Each row is a point on a landscape with many peaks, with its height.
A climber steps from a point to the highest of its 2 nearest points, and stops where none of them is higher. Distance is the straight distance between rows; heights are no part of it.
q544 height 28.7: 75  116  101  57  87  92  78  94  77  84  47  129  66  103  99  112  94  106  123  82  125  77  60  79  119  142  83  77  60  111  120  95  97  86  61  96  73  169  138  100  112  111  96  66  108  138  98  94  82  90  57  103  96  94  121  95
q23 height 24.6: 98  76  66  104  152  57  89  98  95  92  89  79  97  114  106  130  92  115  90  131  96  83  104  102  118  62  102  126  76  114  81  121  95  83  114  82  89  95  82  92  118  92  127  114  98  117  86  85  97  76  132  103  118  129  95  87
q855 height 31.5: 106  91  119  130  116  78  87  74  51  118  114  128  73  64  104  112  85  99  81  143  96  120  115  111  114  92  94  126  122  111  114  93  132  105  83  93  70  86  78  98  112  71  92  110  98  91  89  86  114  116  118  112  94  112  130  95
q608 height 23.8: 94  96  80  90  79  54  102  111  110  86  75  83  110  101  90  115  86  91  100  87  108  67  63  65  108  78  117  78  57  111  97  122  80  64  108  75  114  116  138  111  83  100  99  92  97  78  117  95  98  88  78  118  116  87  125  80
q516 height 33.3: 102  76  136  109  109  79  72  80  69  118  78  136  86  84  78  108  105  104  100  110  113  112  66  100  128  111  112  88  80  92  111  105  123  80  80  82  91  146  129  90  111  93  78  71  88  105  106  91  75  97  101  114  104  96  105  113
q789 height 11.6: 87  107  68  121  132  139  93  110  116  82  130  61  115  139  106  86  110  97  100  95  83  85  139  126  73  86  103  118  115  98  86  90  80  131  124  120  120  66  73  95  104  108  128  124  99  97  94  113  102  102  125  80  102  131  60  99
q581 height 42.9: 111  136  87  83  69  130  122  132  127  117  99  98  110  101  87  87  134  118  96  56  89  115  93  80  97  124  100  86  101  77  91  94  102  114  100  105  102  83  101  110  109  101  92  105  105  106  98  112  108  116  98  93  95  77  82  110
q375 height 56.5: 91  102  112  82  74  135  101  101  100  94  95  111  112  99  124  70  83  78  131  95  108  113  90  114  83  119  94  87  112  97  111  69  79  113  108  140  114  101  106  112  66  124  88  102  124  97  127  124  97  112  42  104  73  98  102  111
q980 height 60.5: 129  80  90  69  107  87  90  97  86  101  94  119  84  81  82  102  93  131  80  100  107  104  93  100  94  100  100  111  74  88  107  113  115  98  85  79  76  124  106  106  120  81  123  110  97  117  81  100  121  97  99  115  117  134  111  114
q806 height 6.0: 64  84  112  141  131  116  81  104  69  64  103  117  85  93  111  65  107  78  95  130  94  89  145  146  73  59  121  100  128  95  132  85  108  114  108  125  67  97  95  96  76  105  122  115  110  99  122  103  100  108  97  98  76  133  118  114
q561 height 10.6: 82  121  89  112  117  152  106  119  111  102  133  82  110  126  99  72  125  103  102  90  81  116  145  141  80  97  108  102  134  82  89  81  88  135  109  137  112  54  70  91  93  104  122  108  119  113  94  119  107  127  125  88  81  110  55  109
q844 height 40.9: 123  86  147  156  96  109  119  85  104  101  118  86  104  106  77  79  129  77  94  99  85  129  138  116  83  90  123  85  128  88  107  96  106  124  124  82  103  54  97  105  91  96  83  103  73  58  113  101  105  110  112  96  111  99  100  121
q124 height 53.6: 123  131  89  123  78  93  114  126  91  111  126  111  69  84  92  98  106  122  70  108  94  100  141  88  104  85  94  111  98  102  119  122  140  110  80  72  62  57  72  99  123  63  108  113  82  104  90  96  133  93  153  61  125  89  103  74
q169 height 40.0: 132  58  157  130  110  98  89  61  70  123  102  124  93  60  87  81  106  90  98  102  106  143  77  109  104  109  106  103  112  93  102  102  130  104  101  88  107  113  100  110  89  91  73  90  93  81  111  101  93  102  91  125  115  104  99  125
q770 height 40.8: 75  105  119  123  108  82  80  76  76  127  92  118  80  96  116  136  88  93  101  133  102  130  95  110  118  118  84  108  142  101  86  88  114  96  84  123  98  120  88  75  91  101  72  98  104  118  87  80  70  123  107  115  83  92  99  80
q774 height 20.6: 126  69  88  68  83  70  125  112  123  102  92  73  115  100  75  107  84  91  101  74  97  76  68  66  92  83  127  86  41  125  87  130  61  55  122  59  135  108  118  116  95  116  95  91  74  73  101  103  105  75  77  110  129  84  97  80
q748 height 33.6: 92  93  113  147  145  110  92  80  108  80  119  80  136  126  105  101  106  62  86  138  101  78  141  131  83  60  129  117  133  107  112  91  75  100  124  100  95  61  82  104  81  119  83  114  98  69  113  94  102  99  119  105  99  116  97  92
q47 height 31.7: 119  68  114  97  120  62  96  56  118  96  95  78  125  102  110  121  65  73  130  133  84  88  68  87  98  83  94  131  109  128  97  129  62  83  119  67  142  102  97  118  82  103  74  100  95  65  89  88  105  83  76  120  118  106  121  93
q377 height 41.1: 91  106  111  87  77  103  94  84  115  105  97  93  136  119  123  117  79  61  148  94  104  128  68  88  99  122  97  81  124  95  85  82  84  82  119  127  149  115  99  103  72  118  68  63  120  96  128  109  75  120  66  130  86  69  82  97
q908 height 40.6: 109  76  87  51  116  77  94  81  121  130  114  81  113  104  113  121  59  129  126  112  79  145  86  108  107  133  61  144  106  112  51  99  95  106  103  91  120  114  62  109  108  106  110  108  100  131  74  80  98  100  116  120  118  115  63  102
q302 height 20.5: 79  127  58  106  129  81  68  98  75  93  98  99  87  107  129  136  76  107  100  132  106  83  111  103  100  79  79  111  98  107  107  103  103  102  88  119  72  112  104  77  91  93  121  122  127  123  90  93  95  100  111  92  78  112  133  78
q975 height 39.8: 98  131  91  142  74  103  108  132  108  86  77  107  117  112  69  100  165  108  59  85  123  83  112  91  111  104  113  62  94  69  102  99  130  99  100  104  74  90  113  88  113  102  104  88  75  121  117  91  81  95  133  79  107  68  80  89
q58 height 63.7: 127  153  99  130  36  106  128  139  102  112  115  125  84  85  84  83  133  115  70  91  106  105  132  76  107  121  90  82  91  94  121  106  126  112  86  92  67  65  98  100  126  75  105  107  81  107  93  93  117  94  148  71  120  78  96  94
q924 height 28.1: 82  62  124  121  140  114  81  70  80  109  128  101  103  98  100  76  94  92  102  119  87  146  131  158  82  96  102  128  132  86  99  85  107  121  112  112  109  76  76  102  81  93  105  108  101  102  86  106  108  108  102  115  103  138  83  110
q775 height 25.5: 122  54  64  78  114  93  116  113  120  85  109  69  108  115  89  98  114  130  74  87  98  88  110  100  98  69  121  107  55  108  82  110  85  84  126  69  93  94  97  105  125  101  135  109  90  113  79  80  125  69  116  98  129  134  85  104
q304 height 38.6: 118  124  75  58  54  125  136  135  117  94  97  110  107  87  69  84  130  125  80  37  94  93  100  82  88  130  102  81  81  66  98  95  103  91  98  80  85  105  113  119  135  97  112  98  85  115  91  104  117  103  93  87  106  84  96  106
q812 height 30.2: 105  51  77  99  151  90  71  68  90  100  124  96  94  99  104  87  68  115  109  113  89  120  104  137  84  94  76  145  94  98  87  103  88  114  100  103  103  104  73  117  107  92  134  108  120  115  64  110  112  86  101  109  116  166  83  105
q218 height 37.4: 106  56  125  83  132  99  69  67  87  98  103  113  107  80  122  75  53  103  128  102  127  133  87  130  95  109  88  117  98  86  108  91  94  111  95  128  112  135  100  113  75  103  111  118  134  107  94  130  102  90  57  113  92  156  91  115
q590 height 33.8: 71  120  112  129  97  103  94  105  68  80  72  154  39  88  91  100  140  109  85  109  124  97  101  106  137  130  104  83  94  110  125  104  136  91  61  105  59  120  116  69  114  85  90  82  81  113  94  70  68  99  126  91  76  77  110  111
q24 height 42.5: 76  125  106  102  85  131  98  119  86  94  98  127  87  95  116  88  134  103  90  89  108  90  100  109  104  103  106  74  130  96  110  77  114  112  93  139  82  90  106  95  92  100  100  108  107  107  109  108  84  119  101  86  63  66  99  111
q26 height 36.2: 109  87  117  79  99  48  89  70  104  132  78  111  110  93  94  143  75  84  115  114  95  112  50  61  126  106  86  112  91  111  92  113  97  63  80  78  118  143  112  94  86  102  66  82  99  92  102  80  79  100  93  132  126  67  91  91
q654 height 33.4: 110  54  109  93  135  89  65  65  72  100  120  111  87  76  107  90  61  112  114  118  98  125  108  140  88  94  77  136  103  95  112  98  105  121  97  109  94  120  90  109  79  95  107  109  120  108  75  116  109  100  85  118  101  152  108  113
q51 height 33.5: 114  95  127  99  96  109  125  60  125  117  126  86  124  105  111  109  69  83  142  108  82  179  91  119  95  148  84  110  141  100  70  90  87  121  104  109  153  93  75  105  87  104  71  92  97  99  90  101  99  119  96  122  109  88  76  97
q352 height 24.2: 124  96  82  116  108  107  116  116  114  77  134  80  92  113  92  78  109  95  62  99  93  71  135  100  81  54  123  109  86  86  114  115  104  106  123  80  102  60  83  104  121  88  119  111  84  63  93  107  127  74  137  72  121  130  110  97
q342 height 31.1: 91  112  49  89  99  85  110  128  113  68  80  52  102  104  112  112  85  116  89  100  105  53  86  83  103  85  105  98  64  103  88  109  73  88  111  98  96  99  115  98  88  107  113  107  102  101  104  101  94  71  96  74  105  110  114  90
q118 height 37.0: 120  109  124  137  117  109  118  82  113  92  129  71  128  123  97  86  114  71  97  111  83  93  132  107  88  68  121  109  125  106  97  100  86  103  121  87  114  50  84  102  105  97  83  105  86  51  106  98  116  102  115  92  123  99  113  103
q420 height 25.3: 85  134  86  53  86  108  93  105  77  75  59  136  46  92  110  107  83  119  108  79  126  68  76  83  115  135  72  97  66  110  127  100  92  92  51  89  55  144  144  93  118  106  101  96  102  123  78  91  107  83  66  93  77  100  146  103
q66 height 48.0: 91  127  107  93  80  136  111  112  116  113  106  97  103  106  112  91  110  105  108  90  92  98  108  114  85  106  97  93  119  95  87  87  93  123  109  116  112  81  89  88  88  102  99  96  114  101  109  119  103  130  90  92  81  85  93  111
q631 height 8.5: 80  120  128  117  97  154  101  121  71  104  135  116  83  95  113  65  122  93  90  112  77  111  149  130  99  95  100  101  155  81  114  83  124  142  102  144  79  59  71  93  82  103  123  128  101  104  105  111  104  130  99  73  67  100  102  110
q114 height 36.7: 118  59  126  106  119  57  86  63  89  87  83  98  130  90  111  97  49  74  132  122  111  102  76  106  96  90  92  121  98  115  112  115  90  97  113  83  139  116  111  125  77  110  85  103  128  82  106  106  104  79  55  123  108  134  115  104
q2 height 2.9: 84  115  92  110  111  110  79  108  64  61  91  126  46  71  102  92  103  113  80  109  139  58  119  107  99  80  96  91  79  98  139  97  119  115  70  100  36  110  137  74  118  84  130  114  97  103  99  106  94  87  88  76  78  108  141  106
q487 height 55.8: 87  92  123  71  88  131  86  92  103  113  82  130  94  102  98  90  101  102  119  79  120  118  66  103  105  137  101  74  103  99  100  75  107  86  87  131  98  140  113  115  110  101  80  65  110  124  111  106  78  111  77  106  80  90  87  111
q506 height 22.3: 85  132  83  44  96  122  95  119  95  93  85  121  74  97  119  100  73  125  115  75  107  73  83  96  94  153  63  98  78  91  109  73  88  100  61  120  60  141  127  99  127  108  119  101  108  140  81  112  101  101  56  91  69  106  134  114
q867 height 27.0: 113  113  89  110  96  113  118  121  95  76  133  85  79  90  104  73  92  101  76  92  95  68  139  96  81  64  108  106  94  102  132  113  96  122  109  78  79  74  91  110  111  84  98  115  90  70  92  128  137  94  96  77  106  122  129  119
q256 height 45.2: 122  115  115  125  48  114  123  132  106  94  87  130  102  100  58  78  170  125  61  66  123  94  123  92  113  130  104  60  78  69  108  97  126  103  95  92  76  96  133  100  124  93  113  86  58  106  120  85  91  78  123  86  119  72  79  111
q713 height 41.6: 116  105  108  85  78  84  110  89  103  112  98  106  91  76  104  98  74  92  113  94  93  91  91  71  93  96  99  110  96  110  113  118  90  103  93  81  106  101  113  117  99  93  79  105  93  62  94  113  120  110  71  115  109  94  137  106
q880 height 27.8: 122  84  129  126  106  68  107  74  113  104  93  80  130  96  90  110  99  83  102  113  83  94  86  92  102  77  106  108  107  109  96  112  92  81  120  61  133  97  104  118  94  99  58  99  96  51  116  93  101  95  94  121  110  89  116  96
q100 height 42.2: 117  97  66  63  103  74  129  124  105  115  109  79  103  102  106  118  89  128  88  102  85  102  111  81  106  91  83  119  81  120  90  117  105  92  94  66  80  88  66  95  127  94  128  120  81  119  74  63  122  86  135  82  113  113  79  88
q181 height 42.4: 96  73  115  88  125  110  86  88  99  89  82  98  118  91  120  59  57  92  129  92  121  101  88  122  84  101  105  104  77  88  111  92  85  109  122  122  111  122  116  120  82  115  111  108  136  95  117  134  108  86  51  100  87  146  107  121
q426 height 25.2: 91  71  123  114  116  131  74  93  83  113  118  114  91  83  92  73  115  112  96  96  101  140  110  143  91  111  103  101  121  82  79  85  123  110  102  130  86  110  83  100  99  88  108  98  108  121  92  103  94  109  101  106  90  122  81  118
q582 height 38.9: 85  67  131  83  132  94  60  76  84  108  76  127  104  97  71  111  111  112  112  95  131  116  57  114  121  128  111  80  80  98  104  92  121  74  85  92  107  162  122  91  110  102  91  45  101  134  122  90  67  91  94  115  106  108  80  113
q729 height 15.8: 97  95  94  86  86  103  120  110  151  106  96  67  123  124  84  91  114  96  105  70  85  98  78  83  94  106  122  86  79  98  69  112  69  89  131  81  144  87  101  108  96  118  93  90  91  84  107  107  92  100  98  104  122  80  72  99
q865 height 45.7: 73  96  100  103  113  107  62  96  100  89  70  110  92  112  85  114  139  108  98  98  123  87  79  114  119  125  112  71  84  93  98  87  120  76  90  108  79  140  124  81  99  111  97  60  101  130  112  88  67  101  106  106  92  90  85  106
q202 height 34.5: 105  138  51  45  46  118  143  153  125  67  93  87  98  92  86  101  122  113  76  40  97  61  97  62  92  109  106  71  64  89  105  106  92  88  101  93  92  91  141  126  112  104  109  101  93  113  99  117  114  84  73  90  99  83  109  88
q597 height 36.4: 116  87  106  70  104  83  103  55  113  128  112  92  101  95  119  123  59  101  142  126  85  156  78  106  100  124  65  133  121  109  77  97  88  110  89  95  146  116  75  104  86  103  84  101  101  107  75  101  97  111  80  133  113  114  81  98
q41 height 9.6: 72  132  109  99  87  163  103  123  97  115  133  98  96  101  104  70  132  100  95  85  77  122  135  132  97  124  94  97  143  75  92  68  107  135  101  156  94  63  83  93  85  104  121  112  116  122  103  111  101  139  122  79  60  88  75  111
q89 height 33.1: 46  134  120  118  88  102  98  107  64  91  87  139  60  104  128  131  109  81  95  117  116  83  77  102  131  98  93  88  131  128  119  92  109  90  70  138  77  121  109  71  88  112  78  96  103  105  114  80  62  125  103  94  59  60  130  73
q833 height 49.4: 128  89  98  88  95  76  96  93  88  91  99  124  72  62  96  93  77  110  85  99  106  82  89  81  100  80  112  108  71  105  123  122  102  107  85  63  84  107  111  118  113  76  99  113  93  72  91  107  129  88  90  111  116  122  139  109
q179 height 35.7: 124  131  122  98  55  106  146  108  104  120  112  105  77  75  98  80  98  98  104  78  84  107  111  62  90  98  102  97  106  103  114  119  96  116  94  75  116  71  107  121  113  80  77  110  78  44  88  119  135  117  71  90  108  71  138  113
q276 height 47.1: 122  123  83  96  98  89  115  115  98  126  115  85  83  98  107  112  92  116  98  114  83  116  124  83  100  96  74  119  97  108  94  115  115  115  93  79  87  60  58  104  125  77  106  127  84  110  73  93  136  102  139  77  120  90  99  84
q17 height 34.7: 90  146  55  91  78  94  114  133  114  64  89  84  93  101  108  110  99  101  65  85  110  46  103  79  101  78  104  93  81  114  110  109  97  105  91  113  81  87  121  99  100  90  111  107  108  82  102  115  111  84  96  71  87  85  142  84
q934 height 31.2: 110  78  105  116  112  31  90  78  98  109  69  99  112  94  86  133  88  81  105  123  96  81  58  62  131  66  116  104  76  114  91  125  95  66  101  67  117  132  115  91  83  94  72  91  84  79  118  79  89  91  101  129  118  78  115  83
q371 height 27.7: 124  101  130  118  91  105  100  95  75  121  122  124  65  76  89  89  104  109  90  111  95  134  127  96  103  102  91  114  109  86  100  99  131  120  90  94  74  74  84  96  113  85  89  109  78  96  88  102  118  116  121  100  107  99  113  117
q115 height 38.3: 120  106  75  54  99  102  126  120  89  110  116  110  94  96  93  106  99  140  81  81  102  117  124  88  98  121  80  116  88  95  102  112  117  96  75  73  67  93  85  100  131  85  136  124  88  141  70  79  140  91  139  84  118  112  89  93
q192 height 39.5: 47  133  92  102  110  96  74  111  80  86  62  126  63  114  95  112  143  103  100  108  130  96  87  114  134  125  103  78  91  109  107  98  113  76  57  116  65  143  108  61  114  101  91  65  100  143  104  66  64  105  116  102  73  67  99  85
q31 height 37.3: 102  99  81  51  94  103  122  102  134  122  113  75  121  117  109  110  74  118  130  94  80  125  96  88  92  128  70  122  102  112  61  105  74  111  105  102  126  96  68  105  112  111  101  106  101  123  68  82  114  106  107  110  110  99  62  97
q935 height 22.4: 70  93  63  120  147  66  65  82  84  92  93  85  98  112  123  142  68  106  106  143  92  88  101  101  106  71  85  125  103  118  90  110  96  98  109  102  87  116  91  81  87  93  111  116  122  114  95  83  91  92  119  110  106  130  103  81
q418 height 38.8: 94  152  72  116  86  109  112  135  99  87  101  91  86  101  115  102  106  90  82  108  99  63  131  90  101  57  107  101  116  111  130  108  98  122  96  105  87  71  99  92  95  96  106  108  104  80  109  111  119  105  115  77  76  77  129  82
q313 height 48.6: 94  87  129  88  110  117  113  88  101  89  81  104  127  104  138  66  47  70  149  93  120  105  97  108  91  116  92  103  101  87  120  84  74  94  113  134  125  112  108  130  70  131  87  115  128  80  122  139  99  92  29  110  68  122  107  110
q121 height 12.8: 96  89  59  104  127  107  98  112  144  90  111  54  132  148  109  99  117  107  90  102  85  67  116  114  98  83  113  102  92  103  68  91  78  101  130  105  126  74  78  97  109  114  122  105  102  107  93  84  89  85  134  81  105  118  66  91
q543 height 21.9: 115  97  71  129  115  103  118  130  122  91  124  71  103  120  81  94  131  114  64  103  87  77  136  102  97  75  116  100  86  90  95  110  110  92  125  80  100  53  74  85  123  94  128  102  83  97  94  86  106  81  158  62  123  116  72  86
q635 height 37.7: 44  127  122  107  85  131  97  120  64  77  85  131  72  102  118  94  135  85  88  111  110  74  95  112  113  96  104  70  145  105  118  82  104  108  79  148  73  110  117  74  76  115  104  94  97  100  141  100  58  121  107  76  48  68  118  99
q596 height 22.8: 99  79  101  84  110  141  85  98  99  99  120  118  83  95  92  65  105  125  92  78  105  111  119  133  79  113  98  103  104  82  108  91  113  122  105  115  70  108  98  112  110  86  132  108  117  129  85  117  123  111  94  101  95  136  81  125
q80 height 33.0: 91  73  112  64  103  100  68  93  77  78  62  119  91  100  85  101  111  111  114  77  138  98  57  96  111  131  104  71  63  94  113  84  103  78  75  93  91  172  138  101  115  113  111  58  102  142  112  101  77  79  64  115  95  117  111  117
q612 height 36.9: 90  113  117  142  102  71  83  77  86  141  109  105  98  102  92  152  100  87  114  129  108  145  98  87  121  121  74  119  130  105  75  94  120  101  80  110  102  112  82  70  89  99  69  99  82  118  97  59  78  117  137  116  114  77  74  95
q761 height 31.6: 106  140  87  105  83  110  136  104  140  111  108  54  126  138  108  118  111  85  109  98  67  70  105  76  91  85  103  99  125  122  79  108  68  104  116  95  130  59  91  101  105  106  92  99  93  62  98  100  103  107  106  80  105  73  106  83
q558 height 28.8: 102  138  70  97  81  89  142  134  144  106  98  58  118  119  109  126  121  93  81  88  81  66  110  64  111  69  106  84  86  122  79  118  88  73  125  87  131  76  95  95  110  109  100  98  82  78  106  85  101  84  120  77  115  61  97  75
q287 height 23.9: 83  119  59  98  78  105  112  131  135  80  74  71  128  130  84  109  141  100  77  64  96  61  81  84  114  89  112  58  90  90  85  103  101  83  107  109  108  93  116  83  92  106  106  84  104  108  130  109  81  97  111  96  91  66  88  90
q458 height 33.7: 99  115  91  145  101  81  98  91  90  128  102  87  106  110  105  122  119  99  104  128  92  127  118  85  113  98  91  111  125  112  84  102  120  106  98  96  98  85  72  82  98  92  90  111  94  95  94  77  95  109  146  90  115  79  79  88
q941 height 43.2: 96  142  73  106  95  121  116  120  118  98  110  83  100  114  106  106  120  101  92  93  84  92  126  93  98  96  99  105  116  111  104  106  104  124  103  105  111  55  75  93  105  95  104  114  107  99  95  110  113  121  123  78  81  86  97  91
q869 height 51.8: 124  60  133  66  90  55  81  79  92  113  76  115  114  80  82  115  80  95  109  87  114  94  53  68  118  97  122  95  52  101  104  124  102  61  98  73  123  146  139  119  103  106  92  80  107  99  113  99  94  91  72  134  122  90  114  101
q538 height 34.8: 110  137  71  90  90  94  116  137  101  110  120  93  112  100  85  110  129  129  84  83  86  104  132  92  95  128  68  113  101  91  93  106  133  98  79  94  79  84  72  92  141  90  123  117  88  146  78  78  120  106  170  62  108  101  72  69
q206 height 68.4: 87  96  125  42  62  149  102  92  100  123  103  126  94  94  127  77  70  91  132  81  108  121  75  96  98  141  85  87  120  100  98  73  88  112  84  141  102  136  115  121  93  117  92  88  115  111  108  127  83  116  47  103  63  86  89  114
q448 height 43.0: 126  46  128  103  115  52  74  65  79  98  82  106  118  73  90  99  78  91  112  110  108  98  52  89  109  77  117  109  82  100  107  125  99  78  107  72  128  143  124  116  92  94  86  92  116  87  105  105  96  85  76  132  112  121  118  101
q546 height 29.4: 127  36  157  92  117  121  76  60  85  131  116  118  106  76  100  61  91  100  115  100  102  168  87  143  90  129  102  109  114  93  91  94  116  109  106  111  123  109  86  110  92  91  99  97  116  112  85  119  103  98  84  123  110  131  72  121
q28 height 34.1: 120  52  158  107  103  97  97  54  88  119  107  115  127  73  106  85  81  81  137  113  106  155  79  116  111  122  105  102  124  96  108  93  114  97  108  105  137  117  96  105  79  97  75  90  111  88  115  108  88  97  66  125  96  106  86  118
q918 height 35.4: 102  130  86  147  91  87  101  122  102  107  96  104  107  103  86  116  134  105  74  113  107  90  110  93  117  93  104  89  108  95  103  107  120  94  103  96  85  84  91  83  105  86  95  111  87  89  116  82  97  98  140  82  108  75  97  81
q660 height 28.2: 116  80  49  66  110  85  118  124  111  67  96  54  105  104  104  113  87  135  87  100  109  79  101  96  101  86  100  106  46  105  89  102  85  86  109  91  85  108  105  112  102  109  139  107  99  118  74  94  107  61  97  82  116  141  109  100
q267 height 27.2: 96  101  116  151  108  86  106  99  105  87  78  95  122  98  92  102  113  69  98  114  98  74  105  98  95  72  133  85  118  102  116  99  100  86  123  87  117  88  116  97  80  101  63  90  102  58  138  102  96  104  100  112  95  70  111  99
q831 height 7.4: 76  109  104  121  128  148  94  120  74  87  130  110  85  108  116  66  99  75  91  122  80  106  162  147  81  77  113  123  136  93  121  74  105  139  114  140  84  62  80  92  76  111  124  122  104  105  99  105  109  115  110  93  72  133  101  112
q422 height 27.1: 93  89  97  119  95  51  96  93  112  89  77  83  125  114  98  125  85  64  109  103  101  71  65  61  112  80  114  85  90  120  104  116  85  63  114  78  132  122  119  108  79  108  71  77  111  70  134  98  73  97  81  126  117  66  105  77
q135 height 41.0: 98  81  120  77  99  72  81  69  110  138  87  104  126  111  90  140  75  95  123  97  104  129  48  80  113  136  93  102  92  99  72  95  99  61  99  94  128  153  94  94  86  118  74  74  105  119  116  85  65  102  92  123  125  71  70  93
q74 height 34.2: 98  124  78  84  95  88  124  106  137  125  109  63  117  133  118  125  85  99  120  104  79  88  97  78  93  95  90  112  104  123  67  104  67  98  112  93  135  79  75  94  109  115  105  110  95  93  83  89  106  101  115  96  114  84  83  92
q485 height 18.6: 102  119  62  93  110  105  87  118  91  86  106  105  84  105  112  103  91  127  95  101  110  77  125  111  90  95  91  117  90  98  101  91  102  117  89  119  71  98  101  87  110  96  134  116  114  131  80  108  118  94  112  89  81  120  105  99
q283 height 36.8: 108  99  111  88  83  100  115  73  139  121  108  87  134  122  112  110  69  91  156  92  89  152  70  100  98  129  90  92  115  100  73  96  81  95  110  110  160  111  89  98  89  111  78  82  114  99  105  114  87  113  79  124  112  76  68  93
q790 height 17.9: 118  74  96  62  77  90  115  100  126  112  103  84  111  103  90  90  80  97  119  72  89  100  76  71  89  105  106  96  70  103  80  118  60  89  123  77  140  100  105  122  94  106  101  98  104  82  91  112  112  98  71  115  119  95  97  95
q268 height 53.5: 111  136  104  109  62  124  118  127  99  93  92  132  77  83  83  81  140  118  62  78  114  90  110  89  108  118  95  74  88  79  121  97  125  115  79  100  70  85  123  95  126  79  109  104  83  106  98  111  107  104  116  81  88  77  104  108
q693 height 45.8: 87  100  86  80  110  96  79  94  97  125  105  110  100  98  117  131  74  117  116  123  103  130  91  114  98  124  70  125  125  101  82  86  105  100  89  118  93  114  85  90  97  97  98  103  113  127  78  91  98  115  103  118  92  102  84  97
q898 height 20.4: 89  87  79  103  116  131  78  113  79  81  109  115  76  94  95  81  120  129  90  96  118  83  121  136  79  98  105  92  87  82  121  76  120  119  94  118  49  108  114  97  121  96  142  100  103  141  95  109  86  97  106  82  82  124  104  116
q312 height 15.7: 108  89  94  67  89  106  117  88  131  99  104  68  135  128  108  95  54  69  131  64  99  96  70  80  73  114  100  101  78  99  77  105  43  82  128  93  157  103  113  136  92  126  99  102  112  74  98  126  98  88  47  100  110  110  100  102
q144 height 26.4: 91  110  57  97  92  67  126  127  136  97  78  64  130  124  93  139  124  103  85  82  87  72  86  61  119  94  113  77  73  112  71  115  91  67  111  89  111  91  100  90  98  110  103  86  92  100  112  82  82  91  129  98  108  56  82  68
q300 height 47.7: 101  92  129  86  80  100  80  83  98  122  82  122  111  99  92  111  86  86  126  87  110  123  60  77  111  122  101  82  99  92  90  91  107  77  100  117  121  140  113  108  96  108  70  61  111  109  121  104  72  113  63  129  94  66  81  101
q337 height 47.8: 139  69  156  144  79  104  114  81  85  120  119  118  99  70  73  51  118  93  100  94  94  142  108  104  85  108  114  90  109  80  111  112  109  126  112  86  114  82  102  114  90  96  86  93  80  66  104  104  118  107  96  113  122  97  109  140
q45 height 31.0: 98  158  63  74  43  101  141  143  126  79  90  96  93  104  96  100  113  90  79  63  101  59  90  57  109  82  105  71  79  103  108  121  97  97  93  91  93  75  135  105  102  88  88  97  92  72  100  120  105  94  79  82  90  58  131  82
q976 height 30.9: 111  133  116  105  66  124  136  116  99  84  115  97  82  83  116  66  105  85  82  103  91  75  128  88  83  75  108  93  124  111  132  100  97  127  103  89  91  57  106  113  110  91  84  110  85  49  108  126  135  114  75  85  84  82  138  114
q180 height 51.7: 101  91  85  83  111  99  84  99  103  112  90  105  98  96  91  113  107  126  92  95  94  117  94  105  101  107  95  107  94  91  82  95  106  101  97  92  94  124  93  98  107  96  114  99  108  119  89  97  109  109  109  108  118  112  82  103
q451 height 30.8: 92  77  120  146  142  124  90  83  97  84  136  95  115  123  95  78  103  74  82  117  88  111  143  150  66  73  118  119  128  91  110  83  87  124  127  105  104  50  74  97  93  115  102  111  97  86  100  109  109  104  117  105  108  140  85  99
q585 height 29.1: 81  90  115  121  115  91  75  89  65  95  70  140  63  82  95  109  119  107  85  119  122  88  90  114  116  97  102  87  96  105  121  105  122  85  66  101  73  135  115  77  112  86  91  88  91  106  103  88  81  98  103  104  84  91  125  102
q638 height 4.5: 71  85  101  127  131  113  74  98  52  72  101  121  71  74  107  86  96  95  97  129  116  71  125  126  86  71  103  93  98  100  138  91  114  108  90  120  47  114  119  79  90  95  127  112  102  96  119  107  92  98  95  92  79  123  142  117
q279 height 30.6: 88  115  119  136  109  121  100  97  107  79  98  87  125  111  106  92  110  62  89  126  90  59  133  118  80  63  126  94  133  110  118  92  81  104  115  109  100  62  104  101  72  124  70  105  108  61  133  107  103  112  94  97  83  91  121  106
q749 height 14.1: 106  96  70  93  101  127  113  111  151  86  100  62  126  123  86  90  126  109  95  79  81  94  102  100  84  100  107  96  98  94  76  99  77  104  121  101  128  72  89  106  107  116  117  95  104  102  103  106  105  97  114  95  106  103  69  99
q648 height 27.3: 109  55  86  101  141  77  82  84  104  95  109  85  111  120  103  109  82  104  104  119  92  101  91  114  98  79  101  123  90  106  83  106  78  107  110  84  113  104  94  106  92  110  122  119  114  103  91  98  110  77  111  113  114  152  90  104
q766 height 36.1: 90  93  137  154  108  68  83  76  67  120  107  120  90  68  108  132  94  76  100  152  102  124  103  104  125  102  88  113  151  112  104  89  131  98  91  108  93  90  87  89  83  92  67  109  86  90  103  60  84  113  112  111  91  97  120  90

For each start below, name the point where the climber stops.
q485 -> q206
q543 -> q980
q608 -> q206
q806 -> q790

Call two points neighbours if one is among the 2 nearest of the other. Go from one point of each pair to the other, from neighbour to neighbour, staying as high as possible. Name the lowest point that can't be avoided.
q206 / q337 -> q267
q206 / q908 -> q51
q869 / q206 -> q26
q58 / q770 -> q458
